Points, in no order, along strands that fork and pass close to each other.
Two points are linked if the straight distance between their rows is under 43.1. Some points are linked to none.
K_953: [ 22  -1   7  10  11   6  -7  -5  16  -4   8  -5 -10 -14   8 -12  -1  13
   6  10]
K_190: [-22  16 -10  -1 -23   7   3 -10   4  -2   9  -2  -3   6 -17   2  -2   3
   8 -24]
K_951: [ 12  -2   8 -21  26 -14  -6  17 -21 -16  -4  -4  -1  -9 -14   7  -1 -14
   3   8]
K_672: [  0  -8   6   6 -11   9 -13  -1  13  11  -7  21   2  -7 -15 -15 -13   3
  -5  -9]
K_129: [  1   5  -7 -14  22 -23   4  26 -16   1 -32 -10  11   5  -2  13  15 -11
  11  19]
K_318: [ 10   3  14  -8  27  -1   5   7 -19 -11   7   7   2  -4  -6  -1  -4 -15
  16   4]
K_514: [-12   4  -7   7  12 -24  19   6   5   0 -20  -9   2   1 -35  -2   5   4
  -1   2]
K_121: [-19   7  -1   7   0   4 -27 -14   8  -3  20   2   7  -5  29  11  18   2
 -10  21]
K_127: [  2  14 -17   4 -24  12  11  -5  -4  -2   7  12   6  -9  13  -3   3  13
   0 -13]
K_273: [-19   9 -14  15 -23  11   8  -5  -2   8   0  -3  -3   7 -20  10 -22  14
   5 -22]
K_371: [  6   0  -8  12   1   5   2 -15  20  -2   6   5  -7 -21   1  -7   0  13
 -14   4]
K_278: [ 10   0   4   5  11   9   4  -5  -4  -1  13  14  -7  -7  21  10 -14  -9
  -3 -12]
K_760: [-24  18 -18   5 -15  -5 -11 -20   6   1  20   2  -2  -4  21  -1  -5   8
   6  -1]
K_355: [ -8  -9   4  13  -4   6  -7  -7  12 -11  15  -5 -14   3  52   5   2  11
  13  23]
K_442: [  7  -1 -12 -15  15  -4  13   6 -24 -11 -20   0   3   1   7 -10   6  -8
  -7  -1]
K_184: [  4 -13   5   4 -14  -4   4 -16   3 -12 -16   6 -12  -6 -12  -9   4   9
   1  -2]
K_834: [ -1 -31  -8  -6  23 -16   5  14 -13   5 -24  -8   6 -13  -7  -4  -1 -16
  16  13]
K_533: [  2 -19   2   4  -1  -2  12  -5   9  14  -3   8   0  -5  11 -15   9  -6
 -13 -13]
K_279: [-14  -1   1  14 -26   9  -5  -1  20   6   9  22   7  -1 -17   0 -20   7
   8  -5]
K_508: [  7   8  -4  11   4   3   6   5  -9   6   2  18   1 -11  -3  13 -16   0
   0 -19]
K_584: [ 13 -14  34   7  11  15 -12  11 -10 -21   7   1  -9  22  21  -6   7  -4
  -5   2]
K_536: [-34   2 -26  12 -13  -6 -22 -14  21   0  27   8   3  -1   5  10 -14  12
  -6   3]
K_531: [-10  -2   3   0  -2  -8  22   6  -7  21  -4  -7  16   1 -29   3   9  -8
   9 -15]
K_76: [ -5  -9  -7  -2  23 -31   6  23 -15   2 -12  -3  18 -10 -28   8   2  -8
 -10   8]
K_342: [  4   2  15   6 -13   5  -2 -17 -10   3  22 -18   4  -3  36  -7  18   4
   2   3]
K_167: [  5 -12   4   4 -20   8 -13 -18  -4  -1  -6   9   1  -6 -12 -21  -6  -1
  -4   6]
K_768: [  9   5   4   4 -11  11   5   0   5  -9   2  13   6 -14   3  -2  12   6
  18  -7]
K_784: [-28  23   2  20 -13   9  25  13  -1  15  -6 -15  12  18 -28  -6 -10   8
   5 -17]
K_886: [  1   6   8  17  -6  12  -9 -15  -3  12   9  -8  -4 -12  30  14  16   4
  -3  -4]
K_757: [-23   8  -5  11  -8  15 -22 -18   2   4  11   5   5  -3  19  19   1  -9
 -17   8]
K_615: [ 11  15 -21  -2  -1  -2   9  11   9   8  -4   4  -8  10 -16  -4 -19  25
   1 -13]
K_589: [ -4   2  -1  -5   2  -1  -7 -21  28   0   2   8 -20   5  -2   1   4 -13
  -6   6]
K_46: [  2  -7  14  -3  12  -2  10  -8  -9  -2 -14   2  -5  -5 -12 -19   8 -18
  -3  14]
K_838: [ 13 -10  12 -15  32   0 -12  20 -16 -17 -13  -9 -15   9   0   8  -4 -13
   3   5]
K_175: [ 19 -11  18 -25  14  15   9  24  -1 -16   4 -18  -8   6  15  -4  10 -19
  -5   2]
K_402: [ 13   7   3   5   1   7 -21  -9  22   3   8   3  -9  10  24   5  17  12
 -16   7]
K_948: [ -9   8 -13   1 -26   2   6 -12   3   2   6   9  11  -1  28   7  11   5
 -20  -5]
K_826: [ -5  -3   6 -13 -19   2 -11 -12   5  -5   8   9  -7  -7  10 -19  -4  -2
  -2  -1]
K_649: [-27  16 -11   9 -29   0  -5 -21  10   7  14  -6   6   2   0   6   9   6
   8  -9]
K_918: [ 21   9   2 -11  12 -10  10  12  12  -4  -5   1 -13  -4 -11   8   6  10
  11 -13]
K_148: [ 15 -17 -11  -6  -6   6   7 -16   7   3  11  -1   0   1 -16   3  -1  -5
   0 -10]
K_138: [-17   3  -4  27 -17   1  -2  -2  26  18  19   9   9  11  -6   3 -14  14
  11   1]
K_901: [-40  14 -18  19 -20   0  -8   5  23  16  33 -12  25  -1  -1   7 -11  25
  -9   4]
K_385: [ -7  -1 -15  17 -10   1 -10 -16  17   6  16   8  10 -18  15  -1  -4  13
 -19  14]
K_36: [  7  -3  34   0  -3  10 -21  -9 -11  -5   4  -2  -4  16  26  -2  12  -7
   0   3]
K_658: [  9  -6  -8 -22  -3 -16  11  21 -14  -4 -11  -2  10  -9 -20  10 -12  -6
   3  -6]
K_361: [  3  -2  -2 -13  17 -30 -20  29 -22  -7 -31 -16   6   8   1  -2  11  -9
   6  27]
K_511: [ -7   2 -11 -17  -6 -16  13  25 -17  10 -13 -10  14   8 -32  18 -14  -9
  -3 -15]
K_962: [  4 -21  -1  -3  23 -19  -6  16  -8   6 -22  -4  12 -14 -29   5   7 -17
   4  20]
K_906: [  8   5   5  -5   3   2  -5  -6  27   4  -8   8 -24   9  13  -2  11   5
 -12   0]
K_847: [-10  13   2  -4 -13   0   9  17 -18   8  -6  -2  15   9 -33   7 -16   4
 -14 -19]
K_424: [  8 -14  22  15  17  19   0   5   1 -20  -2  14  -9   6  26  -9  -1  -9
   0   7]
K_329: [ -3  17  -3   2  -3  -3  -3  -8  -5   2  -3   5  -4   8 -25 -11 -15  -5
   2  -2]
K_85: [ 12   4  20   2  -2  20 -25  -4   8  -6  16   3  -8   4  27   8   8  -1
  -7  11]
K_357: [  2   8 -14 -12  17 -22  12  17 -20   3 -30   5   3  15  -6  -8   5  -5
   2   9]
K_810: [ -3 -11  -5   9  -9   4   6 -15   9  15  15  10   6  -1   2   6  -3  -1
  -7 -12]
K_586: [  6  -6  -6 -14  -1 -10  11   3 -17  -7  -3   4   3 -15  -5  -5  -2  -1
  -3 -12]
K_338: [ -9 -12 -17   8   9 -33  18  15  -9  -2 -12  -7  24  -1 -41  -1  -1  -4
   3  10]
K_787: [-20  -4 -26  11 -14   3  -7  -9  30  12  18   7   7   2   9  15 -13   4
 -20   4]
K_891: [-15  23 -13   3 -11  -6  24  17  -5   8 -15  -5   7  20 -32   2  -5  11
  -7 -14]
K_540: [  4   0  13   4  -2   6  -9 -12 -13   2   2  -6  -7  -9   8   4  12   1
  -8 -18]
K_624: [ 17  -3   6  -3  -8   5   5  -1  16  -3 -12   1 -11  10  24 -15   6   9
  -3   7]
K_977: [ 16 -12 -14  -7  19   9   7  14 -15  -4 -23   5   9  -4  -4 -11   8   1
  16   1]
K_621: [ 20  -9  10 -19  12  14   0   6   1   4  -6 -21 -14   0   1   5   7 -13
   4   6]
K_250: [ -5   6   7   2   7 -14  15   4   1  11 -14  -5   0  -8 -22 -11   3 -10
   0  15]
K_248: [ 19  -3 -10 -14   1  14   7  -5   3   0   5 -12  -5 -10 -10  12  -6  -9
   6   3]
K_52: [  9  15  10  -4  10  -6   0 -17   1  -2   9  -3  -8   6   5  10   1  -4
  11   3]
K_656: [ 24  -6  15 -19  10  13   9   8 -12 -29   8  -5   4  11  13  -2  14  -6
   3   7]
K_43: [  9  11  -2  -1   2  -6   9  12  -1   6  -2   7   1  -4 -17  12 -11  18
  10 -17]
K_594: [-28  18 -13  15  -5  16   9  15   4  13  -7  -4   1   5 -25 -12 -22  12
   5 -21]
K_767: [ -4  -2  12   2  -3  14 -28   1   1 -11  21  -5   3   0  42   8  17   6
 -18  16]
K_593: [ -9  14  14  14 -15   1  -6 -16   5  27  14 -12  -5  -9   0  17  -6   4
   1   0]
K_375: [ 19   0  10  -7  11   8   3   2 -17  -7   8  11   5  -6  11  -3 -19  -7
   4   4]
K_852: [-11 -14   9  -1 -21   4 -13 -21   3  -2  10   1  -4  -6  28  -5 -12  -9
 -14  11]
K_735: [ -9  17   4  10  -8  12 -18 -21   4  13   5  -9 -10  -4  10  18   7  -8
   0   9]
K_959: [-29  19 -14  18 -24   4  10  -1  24  11  24 -10  17  18  -7   0 -10  20
   2  -4]
K_448: [ 17   3   3  -7   4  17  10   9  -8 -10 -16  11   1  -7   9  -1  22   3
  12  -3]
K_359: [  4  -2   9 -19   3   2 -11 -14  -4 -19  14  -4 -18   8  14 -17  -2  -9
  -1  -2]
K_504: [ 10 -21  -3  -5   0  -3   1 -14   7  -6 -17  -7 -16   8   3 -20   3   4
   4   5]
K_958: [  3  -8  -8   0  23 -14  -4  17 -23  17  -4  -1  22  -4 -32   2  -6  -3
  21  -8]
K_237: [  4 -18   1  -4  10 -11  11  -8   3   6 -16   8  -4   1   2 -25  -5 -10
  -5   6]
K_74: [ 20 -15  10 -11   8 -21  11  15   6 -12 -11  -1 -11  -3  -7  10   3   4
   0  -2]
K_979: [ 13  -7  12 -19  19  -7   4   9 -16 -31  -6 -13  -3  13  -1  -4  24  -4
  16  11]
K_821: [ 14  -8   7 -15  18   5 -16   0 -12 -16  -7   2 -22  10   6  -6  -5  -5
   2 -10]

Follow the links from the first point to the second, and from the first to the third. Name the last point that the two ways share.
K_43; K_76; K_36: K_504
K_757; K_175; K_852: K_504
K_649; K_129; K_768: K_442
K_138; K_962; K_979: K_237
K_621; K_76; K_767: K_237
K_273; K_361; K_127: K_442

A fork is a point with three links, a tip a point with one. Leave the first point through the second and follow the links. Name the first fork or tip that comes.
K_649; K_190: K_442
K_658; K_511: K_953
K_826; K_359: K_43

A fork is a point with three links. Follow the links from the first point to the second and name the forks in between, in order.
K_979; K_184: K_237, K_504
K_906; K_43: K_504, K_167, K_826
K_46; K_979: K_237
K_656; K_951: K_237, K_504, K_167, K_826
K_361; K_953: K_442
K_918; K_76: K_43, K_826, K_167, K_504, K_237
K_834; K_74: K_237, K_504, K_167, K_826, K_43
K_85; K_74: K_906, K_504, K_167, K_826, K_43
K_375; K_767: K_826, K_167, K_504, K_906, K_85
